Each row is a point on a landscape with many peaks, with its height.
From any point a climber steps to the highest of the 2 points nearest to it. It stops when none of these is higher. Distance is the straight distance between rows; heights are no part of it.
j58 height 2.60: [154 144 177  97 126  99 155 100 147 142  76  90 126 111 118 124 152 138
 144 151 119 107 169 158]
j785 height 1.52: [100 164  68 158 135 147  97 144 146 181 186 161 135 139 196 114 104 112
 112 104 134 126 101 127]
j285 height 2.64: [148  85  88 144 122 202 129 119 102 122 152 164 170 141 163 148 123 122
 116 150 132 141 102  89]
j525 height 1.10: [ 88 129 145 163  91 152 125 126 122 178 135 148 176 122 146 142 157  77
 137  97  66 101 112 136]
j537 height 5.76: [207 120 197 109 140  66 148 159 158  71 104  79  67  85 109 139 154 176
 140 155 161 185 170 182]
j625 height 1.66: [106 127 144  80 165 104 115 159 100 131  92 113  99  87 112 143 115 109
 133  96 139 152 142 122]
j979 height 4.15: [150 123 166 107 106  39 176 132 111 115  56  93  81  96   7 141 165 170
 106 137 145 177 150 161]
j2 height 1.22: [ 83 156 104 158 151 110 141 161 146 134 149 124 139 119 146  97  96  87
 121 141  83  99 151 176]
j809 height 4.10: [178  91 124 137 120 192 125 125 120 106 153 149 118 158 181 160 119 160
 158 145 136 143  64 134]
j520 height 4.62: [204 108 170 103 113  50 197 152 124  84  86  70  88  85  37 154 176 185
 115 161 148 194 157 173]
j152 height 2.95: [110 164 142  75 147  88 146 146 118 124  76  77 116 112  37 129 147 147
 113 130 129 152 132 133]
j880 height 2.68: [150 124 155  85 141  70 147 154 129 116  94 113  84  90 100 164 157 134
 146 132 144 179 171 169]
j454 height 2.67: [111 184 134 114 164 152 148 103 131 122 111 113 169 149  76 113 134 105
 110 125 105 119 120  78]
j557 height 2.49: [159 145 119 135 125 214  97 158 143 178 166 150 144 165 191 112 153 140
 136 140 117 146  66 112]
j547 height 2.74: [115 186 169  65 165 100 166 116 145 141  85  84 132 126  63 117 145 134
 132 126 119 152 158 119]
j18 height 5.24: [ 95 151  75 165 148 142 120 100 124 189 146 158 169 132 167 118 117  90
  56  92 131  84 136 131]
j877 height 5.05: [ 85 138 182  95 114 104 143 119 114 146 101 150 107 131  87 115 125 116
 155  95 110 119 172 119]
j931 height 2.79: [ 75 169 128 127 139 159 156  79 118 113 134 142 173 145  51 145 144 103
  84 122 115 109 145  64]
j272 height 1.75: [106 134 102 146 127 181 129 134 145 161 163 146 124 144 147  76 121 117
 133 149 132 118 132  82]
j929 height 5.88: [ 88 113 153 130 117 134 128 126 102 118 143 142  97 132  95 110  98  98
 156  79 114 125 140 101]
j415 height 3.38: [192  85  93 132 106 167 139 103 125 101 142 103 153 170 152 152  97 182
 136 158 145 147  77 104]
j333 height 3.89: [123 136 175 122  95  71 141 133 140 128 110 151 103  94 129 121 152 111
 211 124  75 125 168 185]
j544 height 1.09: [ 96 143  78 120 122 139 104 137 117 133 196 113 177 179 142 134 102 130
 134  87 123 149 123  60]
j962 height 3.67: [ 79 101 115 120 105 100 132 113  79 111 102 124 117 126  44 140 116 128
 110 121 162 127 136  99]
j550 height 3.46: [163 145  75 167  98 202 102 106 124 163 168 162 189 158 142 127 128 110
  91 109 120 126  66  83]
j302 height 4.18: [ 74 153 150 150 135 113 109 149 127 140 100 121 151  88 134 121 125  70
 120  92  95 109 154 127]
j66 height 1.13: [152 140 103  81 156 140  89 144 130 133 153 143 127 172 175 148 101 180
 172 102 179 140 110  99]
j479 height 5.50: [ 78 164 127 111 159 120 108 135 130 178 156 118 159 143 182 129 114 120
 121  73 121 125 142 103]
j411 height 2.88: [131  86 141 131  88 131 141 116 115 135 125 149  85 135 151 128 128 153
 175 131 142 123 140 162]
j917 height 5.94: [ 94 151  93 190 150 149 102 129 142 173 143 160 177  93 189 127 131  77
  60 120 104  83 138 138]
j246 height 3.34: [127 131 153 128 114  95 149 115 131  97 103  94 117 119  52  97 121 106
 143 145  98 116 134 168]
j175 height 4.70: [ 90 161 153 115 162 111 128 127 127 166 111 119 150  93 168 135 139 107
 137  84  93 116 153 142]
j991 height 4.25: [164  93 160 121 120  85 139 110 157  97  83 109  84 116 112  88 111 160
 142 166 138 101 132 188]
j898 height 3.24: [ 92 138 138 112 146  97 137 141 100 108  94  77 131 124  58 123 134 151
 103 137 137 140 152  97]
j817 height 1.28: [101 163  75 135 123 167 117 136 129 156 202 151 174 157 150 125 113 105
 116  83 131 124 113  83]
j639 height 1.43: [173 132 104  75 133 108 104 152 134 123 153  98 117 147 179 169 127 177
 166 133 165 177 111 114]
j857 height 3.51: [175  99 134 110 152 164 126  97 139 136 108 123 144 138 172 147 148 156
 125 146 119 120 119 132]
j691 height 0.97: [117 140 109 167 140 168 155 114 142 144 163 169 175 147 128 111 127  81
  81 114  70  97 124 126]
j371 height 3.45: [ 69 174  84 154 135 168 135 116 129 145 158 122 195 101  96 119 133  50
  84 111 120  92 142  73]
j446 height 1.19: [148  70 122 121 130 141 111 132  99  92 106 108 130 120 158 175 111 160
 141 120 170 150 100  99]
j204 height 3.85: [142  97  99 175 125 160 103 124 135 119 119 137 107 129 170  93 119 135
 103 186 151  88 111 126]
j288 height 0.84: [145 129  64 124 153 170  74 140 135 140 172 154 139 174 183 137  98 146
 132 123 165 140  77  87]
j490 height 2.83: [166  89  62 132 114 195 114 103 118 114 131 150 179 173 156 155 108 173
 122 148 152 136 105  70]
j346 height 4.03: [158 168  70 182  92 175 119 101 125 193 176 179 212 145 129 127 139  95
  28 101 125 111  94 100]
j644 height 5.15: [131 131  79 217 121 164  94 124 126 163 160 181 158 115 186 107 146  94
  53 144  97 101 111 131]
j406 height 3.72: [145 105 141 130 104  83 131 122 131  86  77  94 110 124  81 111 121 140
 114 144 134 108 124 171]
j678 height 1.95: [133 159 145  94 137  98 121 150 137 136 120  60 111 108 143 112 141 139
 159 124 147 153 144 126]
j913 height 4.43: [117 143 171 102 132  70 133 134 139 148 110 135  82 110 115 111 124 117
 171  83 104 136 168 179]
j614 height 1.35: [119 146 119 117 161  85 146 146 142 115 116 136 110 107 122 111  98  89
 117 133  84 101 153 192]
j650 height 1.53: [134 123 141 140 136  86 130 132 170 115 104 137 114 113 138  94 123 108
 159 146  68  83 129 196]
j925 height 2.97: [157 142 108 159  97 203  83 128 143 197 140 173 171 164 165  93 148 119
  85 119 123 138  59  93]
j397 height 6.78: [236 140 190 101 151  93 135 161 160  81 134  73  92 106 144 156 161 168
 157 129 159 190 135 179]
j161 height 1.99: [135 101 145 144 109 126 136  93 121  92 120 160 130 139 104 119 109 105
 116 123  95  94 119 143]
j797 height 4.13: [178 122 172 142 151 169 130 175 170  97 162 144  81 133 178 116 148 145
 188 195 120 131  94 172]
j748 height 6.49: [198 114 167  93  99 122 136 100 123 107  96  78 127 144 131 166 130 194
 170 116 162 155 121 102]
j974 height 0.71: [100 125 109  97 105 135 120 111  99 129 125 100 170 154  93 155 108 142
 121 102 165 143 105  75]
j149 height 1.76: [152  87 138 161 119 106 138 123 143  80 109 163 104 132 119  98 108 115
 134 153  82  84 121 178]
j54 height 3.50: [129 110 160 112 155 145 147 164 150  99 164 147  73 137 145 107 119 146
 186 173 104 134 126 162]
j624 height 3.02: [147  96 103 124 130 177 142 105 118 145 127 164 149 136 158 141 135 121
 126 161 113 119 113 131]
j316 height 5.78: [109  86 131 118  95 137 124 139 101  97 144 150  86 120 105 131  80 114
 153 106 125 138 104 129]
j90 height 4.20: [ 84  81 126 129  95  80 139 130  89 100  82 140  99  90  62 144 109 122
 137 126 146 132 155 149]
j449 height 0.95: [ 61 164 124 166 115 142 143 114 126 169 161 151 177 129 126 123 142  64
 100  68  63  95 136 126]
j642 height 1.71: [159 160 126  75 148 101 119 152 140 119 137  74  94 120 140 138 122 169
 163 141 185 153 136 115]
j641 height 3.33: [130 117 158 137  88 103 121 139 141 130 124 163  82 114 149 136 142 137
 200 140 123 119 158 183]
j529 height 4.44: [148 112  93 206 110 170  95 118 131 130 166 153 122 150 164  96 129 124
  79 167 123 105  96 116]
j812 height 2.08: [136 139 104 136  96 196 121 110 145 155 166 134 141 164 172  95 133 143
 157 153 130 139  95  97]
j428 height 1.44: [147 107 146  98 155 103 113 137  94  86  94  97 105 104 119 154 115 153
 127 122 159 166 127 117]
j242 height 0.28: [ 89 142 105 128 112 170 105  89 117 164 118 134 200 130 113 139 153 110
  87  93 152 105 106  56]
j198 height 2.99: [181 126 165  91 108  44 157 152 141 113  84 124  67  70  62 146 140 132
 165 148 149 165 175 225]
j81 height 1.29: [105 134 139 163 118 167 111 142 128 181 148 157 149 129 193 118 148 106
 137 119  77 112 113 122]
j822 height 2.52: [123  98 139 117 110  89 151 124 111 118 133 131  77 150 124 137 119 170
 167 135 157 153 154 143]
j681 height 5.08: [185  78 160 152 130 161 136 149 133  79 143 150  85 123 168 154 122 151
 181 173 134 132  73 169]
j14 height 3.12: [119 138 152 111 171 141 142 162 150 121 175 135 122 122 156  99 125 123
 166 153  93 140 141 145]
j205 height 3.32: [139 123 151 115  95  14 142 169 134 110  60 134  69  62  61 111 142 145
 150 158 127 142 159 210]
j102 height 0.96: [118  86 121 104 107 118 100 129  87 123 133 111 133 138 166 181 143 162
 147  94 158 162 125 101]
j608 height 1.77: [116 170  97 137 171 153 106 155 162 173 158 134 122 143 210 115 107 114
 141 143 132 124  90 146]
j114 height 4.93: [111  72 126 151 110  96 112 133  95  99 117 153  81 119 106 137  87 119
 132 127 160 116 121 145]
j640 height 6.52: [ 36 139 121 126 143 103 122 128 111 166 161 129 159 142 132 129 115 103
  85  66 134 122 173  85]
j268 height 2.51: [140 126 134 162 154 129  94 159 139 107 141 152  84 122 187 120 121 112
 146 153 134 114  89 165]
j933 height 2.46: [119  84 106 137 180 143 141 137 119  89 171 152 118 153 175 150 119 131
 113 154 112 134 133 134]
j326 height 3.35: [122 122 115 153 135 119 100 125 133 113 107 115 102 136 135  76 115 125
 113 159 141  96 136 133]
j207 height 7.00: [ 81 134 112 157  96 128 123 123 120 135 135 160 107 115  90  94 108  78
 133  96 117  86 137 118]
j461 height 2.96: [125 153 139 110 120 147 146 114 130 111 116  98 147 141  67 107 127 106
 144 127 102 123 113 117]
j672 height 1.51: [ 89 111 107 151 109 179 106 126 126 173 163 173 137 135 177  97 154 112
 110 120 124 105 133  94]
j4 height 0.49: [ 91 155 112  90 117 142 103 100 139 163 127 100 203 151 123 145 129 147
 112  90 156 126 138  42]
j855 height 4.97: [189 115 181 104 144  82 137 135 165  88  94  98  65  94 132 115 134 156
 150 163 148 137 145 189]
j564 height 2.98: [142 135 143 108 149 133 142 101 146 154  68 123 147 131 149 130 153 144
 118 165 118 104 143 146]
j34 height 4.16: [173 104 167 100 165 118 133 105 141 131 120 110 101 133 179 140 142 167
 146 144 146 144 138 144]
j706 height 2.37: [152  85 160 112 103  56 143 158 102  91  91 108  66  91  91 167 153 184
 138 141 149 189 151 152]
j401 height 3.77: [ 72 181 107 151 153 143 127 138 142 138 114 109 176  88 105 122 114  60
  87 111  99 100 139 110]
j768 height 4.55: [119 166  61 174 119 168 129  76 129 177 152 141 197 140 125 124 151  85
  48 120 124  84 112  99]
j793 height 2.26: [157 139 158  88 114 114 143 107 124 131  91  65 129 128 100 139 144 150
 166 140 149 143 136 129]
j954 height 3.11: [ 71 188  94 152 142 171 157  80 128 131 163 161 199 125  73 134 139  81
  52 103 135  91 139  62]
j548 height 2.23: [121 103 149 147 116 165 140  88 115 118 101 165 150 120  74 145 118  87
 107 123 115  84 142 122]
j344 height 0.10: [128 143 116 122 137 169  95 129 122 149 113 114 163 122 137 114 118 111
 104 114 148  96 111  86]
j659 height 2.22: [158 103 145 107 113  64 140 150 125  90 132  95  65 142 126 155 124 201
 144 144 162 181 145 160]
j36 height 2.50: [ 80 110 149 139 119 171 135  93  99 117 124 161 164 137  65 151 144  96
  97 119 128 103 146  73]
j119 height 5.97: [ 69 140 110 159 103 103 132 107 119 127 131 121 133 145  94  99 122  97
 100 112 114  84 153 108]
j613 height 3.73: [116 112 160 105 109  31 151 132 119 108  64 132  90 108  33 128 154 142
 142 138 112 145 159 173]
j722 height 2.09: [157 164 109 120 154 164  91 156 152 177 173 157 127 160 223 143 133 141
 162 134 137 143  66 140]
j93 height 5.14: [231 112 188 108 115  71 168 173 144  63 112  92  80  91  74 154 166 202
 111 153 175 219 180 172]
j902 height 2.92: [120 125 111 139 152 119  92 175 116 104 133 110  73 117 145 107  98 117
 138 154 163 125 107 122]
j713 height 1.11: [ 94 168 102 151 164 138 169 115 154 147 146 138 149 147 134  88 102 100
 105 134  64  99 146 156]
j772 height 0.92: [ 97 116  95 109 133 135 100 139 100 123 164 105 168 136 142 167 124 136
 135  94 140 146 116  86]
j692 height 2.75: [121 116 113 106 183 137 147 138 119 111 139 131 125 135 145 133 109 139
 134 137 120 159 146 119]
j559 height 5.09: [202  98 175  99 122 133 135 112 149 100 120 107 125 149 180 159 142 188
 170 125 149 163 112 123]
j687 height 5.04: [ 98 130  84 169  79 129 129  82 101 107 144 106 146 157  83 124 125 114
  86 112 154  95 119  83]

For each start below, name the point where the climber stops.
j659 -> j207
j962 -> j207
j954 -> j640
j4 -> j557
j925 -> j917
j454 -> j537
j902 -> j917

Call two points neighbours if one is among the 2 nearest of the other. Go from one point of each pair to the other, from neighbour to neighbour, staying as high as possible. Name the lowest point that can't be avoided.
j207 and j640 -> j119
j537 and j640 -> j454
j748 and j681 -> j285
